Points, in no order, along strands that fork and pass close to each other.
Two points are linked if the straight distance between their rows is under 76.5.
q_195: [-12  19  -4  -3  27 -18 -32  -8 -20   6 -13 -27 -33  33  31 -28   3  15
   0  -5  -3]
q_304: [ -3 -14 -42 -13 -22  38  10  -5  -2  -5 -39 -18  15  31 -16   1  -4   4
   3  15  -6]
q_252: [  2 -16 -10   6 -21  15  22  -4 -13 -47 -33   5   2  42 -48 -30   2  20
  19  16  -6]
q_454: [-34   3  63  22   3 -17  15  -3   6  45  26  34  12 -38  20  31  26  16
  -1 -54 -20]
q_650: [ 11   5  -1 -10  19   4  12 -18 -17  28   4   1 -23  -7 -35  -8   1   5
  11   6 -21]
q_715: [-14  -4  -9 -18  -9 -18 -24 -13  20 -13   7 -20   8 -10  24  20 -14 -37
  -9   8  35]
q_863: [ 48   7 -35 -21   6  15  -1 -21   8 -24  23   6  29  -9  22 -14 -46  15
  22  46 -11]
q_562: [ 15 -12 -27  33  10  -2   2  -7 -13 -19 -36  -5  -1  23 -20 -10  20  -3
 -18  12  -4]
q_169: [ 46  27 -16   1 -19   9  -6  -9  21 -21   6 -26  25  13  19  -4   2  13
 -28  15  14]
q_236: [ 11   1  24  11   0  -1 -11 -30   6  11  19 -37  -5   6  19  33 -27 -12
 -36 -39  -4]
q_929: [  1   6  25   2  12 -29  18  27   5  53  -4  26 -15  -7   8  30   6   8
  10 -28 -19]
q_472: [ -4   6   3   3 -29 -18   0   1 -17  13   5 -17 -24 -11 -17  -5   3   1
   2   1 -11]
q_493: [-40  -7  31  13  13 -42  29  -5  12  11   9  36 -10 -18  -4  40  -4   2
  24 -66  20]
q_886: [  2  -2 -29  -7 -32  19 -22   7  19   0 -32  -4  26  24   9   8  -4  -4
   1  34  20]
q_463: [  7   4  27  36   2 -37   3  -6  -9  55 -22  14  13   3   1  35  17   8
  -5 -17  -7]
q_32: [ -2 -19 -24  44  19  23  27  -8 -35 -40 -34   0  14  16 -15 -21   2 -10
   1   4 -18]
q_911: [-33   8  18  -3   6 -16  -6  21 -19  18  57  24   1 -36  -1  20  44  16
 -19   7 -45]
q_936: [ -5 -10   5 -10 -19 -14 -11   7   1 -32 -27   7 -21  27 -35 -23  -5  13
  17  12  10]
q_612: [-31  -1  24 -10 -16 -11  13  18  -5  27 -11 -24 -32   3  17  19  -1   1
  11 -45  10]
q_145: [-35 -37  -3  50  29  35  35   8 -16 -25 -23  33  29 -39 -14 -43  33  25
  17  -6 -32]
q_845: [-26   9   4   1  14  -1  -7  10  -2   3  52  26  26 -36 -29   5  47  40
   5  39 -45]
q_438: [  6  11 -35 -12   5  14 -32 -15   2   2  11 -35  27 -16  58  29 -36 -13
  -5  -8  -5]
q_821: [  6  18   5 -47   1  -1 -14   2  48  -4  37  -6  18  -6  25 -12 -23  -1
   3   1  38]
q_957: [ -3 -15   1  11  30 -11   1  -1  -6  21  39  46   1   6 -16 -13  21  -9
 -11  10 -48]
q_964: [-71  -5  29  13   5 -21 -20  -3   0  44  37  16  18 -55   8  22  26  28
   5  19  -9]
q_998: [ 42  13   3  14   0  20  20   0  -2 -10   9 -11   1  20 -25 -10  20 -27
  -2   3  -1]
q_899: [ 13   2  -5   0 -13 -12 -26   0   4   3   3 -25  -5  15 -23  14  -5 -11
  10 -16   3]
q_516: [ 14  -4  22 -30 -21   1 -24 -12  34   5  15 -13 -12   5 -25  12 -38  -6
  -4 -10  16]
q_31: [-51   0  24  12   0 -11 -25  11  -1  31  25  15 -30 -55  -2  -7  17  24
   2   8 -14]
q_994: [-22   2   1 -24  14  -6  12  23   7  11 -26 -10 -32   3  -3  16 -31 -25
  -1   3   4]
q_476: [ -4 -18  17   2  -2 -32  -2   4  13  22  -6  -5 -24   8  15  30 -38 -17
  10  -3  24]
q_412: [-36   7   5  15   7 -21 -20  -7 -19  11 -14 -34 -18  29  26   0  16  -1
 -25 -18  -3]
q_995: [ 32   9  -7 -11  26 -33   4  -6   1   2  17  -5 -32   2  13 -11  -7 -15
   0   0  29]
q_480: [-16 -12 -21   0  44   1   9  -5 -16 -16  12  33  -5  -5 -34 -34  25  -4
   3  17 -45]
q_532: [ 19  32 -24 -20  29 -19  21  -5  11  19  10  -8 -11  17 -34  -9  -1  13
   8 -16 -10]
q_477: [ 35   4 -19 -14 -15  13  25  -5 -44   6 -11   3 -12   8 -15 -19  19  14
  13  18  24]
q_921: [ 19   0   0  25  20 -44  -9 -11  -8  27  -1   3 -23   6  18  -7 -24 -18
  21  -1  10]
q_934: [-36   1  12  36   8  -1 -12   0 -15  24  18  17  -7 -33 -12 -13  27  17
  15  42 -20]
q_277: [ -8 -25  26  23 -27 -16   7  -8  -5  14 -14   4  17  20  24  42   5  -9
   1 -38  33]
q_595: [ 26  28 -18 -16 -34  16 -29 -28  19   5  10  -6  47 -11  43 -12   4  12
 -20  32  21]
q_785: [ 42 -18 -53   3   2   2  -1  14  16 -41  -8 -15   5   4 -15   0  -3 -28
  15   2   1]
q_282: [ 26  14 -17  19   7  12 -11  -2   0  -1   4 -40   8  16  40  25 -31 -14
   2  12 -13]
q_263: [ -2  -5  16  -4 -38 -19  22  -9  11 -17   3   0  34  11  38  52  -1 -17
  -9 -22  54]
q_805: [  1 -14  -4  39 -13   8  -5   4   0 -32  -6 -21 -27  16 -15 -32  -9 -30
   4  26 -19]
q_117: [-10  -6   2 -28 -31  -1  14  16  25  -4  12 -31 -19  11  25  17 -20 -12
  13 -35  21]
q_705: [ 27  18 -16  11  31   2  34  25 -17 -19  -5  20 -29 -33 -31  -2  21   4
  -1   4  -3]
q_713: [  0  15 -35 -25 -26  30 -28   5  22  10 -25  -2  37 -31  32   3   4   4
 -10  39  22]
q_122: [ 32   7 -37 -30 -20   1 -35  -5  15 -16  26  17  40 -22  34  -7 -26   9
  30  31   9]
q_496: [ 25  15  32   4   0   1 -14  -4  -2   5   2 -18  -4  33  28  21 -30  -4
 -18  -2  -8]
q_449: [-23   4  28 -16 -28 -11 -14 -16  29 -38  17  -2  37  -6  39  32 -14  -7
  -3 -27  61]
q_955: [-32 -26 -16  29   8  30   8   5 -16   5 -30   7  -7   8 -28 -31  34 -29
  -3   6 -40]
q_40: [  8  10  29 -20   2  22  27  35  -8  12  -2  -4 -13  25 -25  19 -11  -4
  11   8 -24]
q_109: [ -8 -19  39  40 -13 -20  -3 -19  -4  45  -1  11  11   7   8  21  13  -6
  -5 -58   6]
q_64: [-11  -2 -13 -42 -18   5 -39 -25  15  -1  22   9  26 -21  33  13 -25 -19
 -10  34  37]
q_72: [-19 -14  -4  43  18  15  35  17 -18 -20 -39  37  -7 -22 -41 -31  20  26
  13  11 -24]
q_260: [-26 -16 -10  -6   0  17   7  28 -16 -21 -42   5 -40   2 -29 -15   5  12
   8  16   4]
q_358: [ 17 -13  -8  27  -4  20  -2 -21  10 -62 -12 -10  -3  19 -22 -44 -25  -5
 -15  13  -4]
q_981: [ -6  25  22 -34 -42  -5 -12  -7  28  -2  28   9  56 -22  42  13  -5  -7
   3  -2  60]
q_501: [-13  -4  34  23 -17 -25  11  15  10  31   9 -22 -27 -31  27   4  14  -1
  -2 -49  -1]
q_792: [-15  -2  -9 -18  23  28  -1  36   4  -9 -44 -15 -29  16  13  -3 -11  -5
   4   8  -1]
q_766: [-48  -9  12   5 -20 -31   8  14  -7  28  13   3 -42 -26  -5  -5  11  -2
  -2   0 -10]
q_234: [ 47  21  21  -3 -25  17  14   6   4   4  -6 -16  19   9   0  17   6  -6
  -9  13  17]
q_621: [-20  10  -5   1  43 -11  15  25 -15   1  -2  30 -22 -32 -32  -9  28   4
   2  -2 -30]
q_944: [ 28  12  -9   5  16  -4  28  -1 -37 -28  -5   2  -4 -15 -37  -5  30  13
   3   5  33]
q_163: [ 28   9 -30 -27  -8  33  -2   2   4 -34  -1  -2  10  -7  -7 -10 -40   3
  10  38   3]
q_82: [ 20 -16 -25  -3 -25  41  21  -7 -16 -40 -26  -6  30  30 -21 -21 -23  28
  18   9 -11]
q_205: [-11   5  17   6  16  -4  -2   7 -35  25  26  22   0  -4 -12  11  40 -12
 -26  -2 -40]
q_778: [-36  15  25  23  22 -23 -23  14 -20  10  17 -20 -21  12   1 -16  30  -9
  -8 -14 -13]
q_385: [ 33  13  -3  43  19 -14  -5  -3   5  -2  -5 -21 -11  13  -3  -8  18 -27
 -26   2  -5]
q_96: [ 21  19   2 -23   2  13 -13 -13  13 -14  -4 -13 -15  10 -28  -6 -48  19
   3  18  10]
q_767: [  0 -18  12  40  15  31   2  12 -17   2 -10  -3 -28  11  -7 -37  12 -22
  14   6 -39]
q_253: [-16   3  20  24  -5 -28 -14  -1 -11  21  33 -26  -8 -15   3  -8  40 -13
  -9 -45 -16]
q_752: [  2  -3  10 -37  -9  -5   6 -13  41  14  22 -17  15  21  34  -3 -14 -19
  15 -32  41]
q_353: [-21 -11 -10 -17  -1  17   8  -7  -7  10 -24  21 -30  35 -46   8  -7  -7
 -23  21 -21]
q_489: [ 39   7 -18 -45 -15   5   7  -5 -19  -3  -6  -2   8  20  17   1   3  16
   8  30  35]
q_448: [-38 -47  -1  34  19  42  21   0 -26 -12 -17  20  13  -7 -15 -50  16   3
   1 -15 -50]
q_581: [  4  27  -2 -50 -23  -8 -41  -6  35  -2  24   3  28 -19  29 -13 -27  31
  18  19  13]
q_483: [ 39  29  22 -21  -5  28 -23  -6   9  -6  11 -20   3   8  14  11 -46  18
  -3  21   3]
q_487: [ 12  15 -11 -34   5 -12 -11  -3 -11   8 -23  -6  17  19  23  22   1  28
  -6   2  39]
q_50: [ 17 -39 -35  18  -7  28  17   8  -5 -37 -51  20  -1  -8 -19 -32  -4  20
   6 -17  -6]
q_147: [ 10 -16 -24  13  23  20  29  13  -2 -33 -38  27   2 -13 -58 -21  -1   6
  14  -7  -7]
q_293: [  6  -2  11 -25  -4  -1   0   3   6  14 -15  14 -14  14   4  25  -4 -11
 -49 -22  12]
q_140: [-17   9   2 -48 -25  22  -5 -10  25   6  30   2  37 -30  43  38 -19 -30
  -1   1  43]
q_426: [ 16   6   8 -28   7 -11 -26  14  12  -8 -28   9   3   6  38  36 -14   0
 -39   3  26]
q_80: [ 35 -35 -45   5   3  22  -1  -3  28 -48 -32   0  18   3 -10 -37 -14   3
  22  -6   7]
q_675: [  5 -33 -26  40   7  10  28 -24 -19 -56  -9  -3  12  25 -12 -54 -22  -5
  15   2  -8]
q_211: [-50 -12  45   7  -2  -4  -8  -9  -4  51  45  21  21 -32  11  13  41  17
  -6 -25  -6]
q_589: [ 15  24 -21 -13  15 -12 -21 -11  25  -2  10 -34  24 -21  48  27 -20 -16
  -4 -10  39]
q_356: [-17 -12  46   4  18 -50   9  28   5  12   8  33 -12  -1  12  29  11  -8
  15 -48  -7]
q_733: [ -5   4   6 -15   6   2 -13   4   0   9 -15   8 -19  34 -31  17  12 -20
 -44  -8 -22]
q_204: [  5  30 -26 -25  16 -21  14  -9  20 -11  11 -18 -22  28   1 -14  -6   5
 -14   0   8]
q_511: [-12  -5   8  24  12  20   4 -14 -28  11  29  32  20 -34 -40 -26  42  30
   7  41 -28]
q_310: [ 23   8   7   1   1   7  31   9  -7  24  21  -6 -30  19 -23 -10 -12   9
  21  10 -50]

A fork is a point with three links. Follow the links from the first point to the second and name the forks in between, in order.
q_981, q_650 | q_496 q_96 q_472
q_845, q_981 | q_31 q_472 q_96 q_496
q_562, q_211 | q_650 q_472 q_31
q_356, q_964 | q_496 q_96 q_472 q_31
q_957, q_310 | q_31 q_472 q_650
q_438, q_886 | q_496 q_96 q_472 q_650

A fork is a point with three links, a tip a point with one. Leave the first point through the second and follow the links. Name the first fork or tip that comes.
q_253, q_501 | q_96
q_845, q_911 | q_353
q_356, q_929 | q_496
q_82, q_304 | q_785
q_448, q_955 | q_650

Follow the links from the first point to the second, and from the first to the third. Name the last point that the two ways share.
q_581, q_487, q_169 | q_472
q_621, q_778, q_234 | q_472
q_612, q_715, q_845 | q_96
q_109, q_863, q_944 | q_96
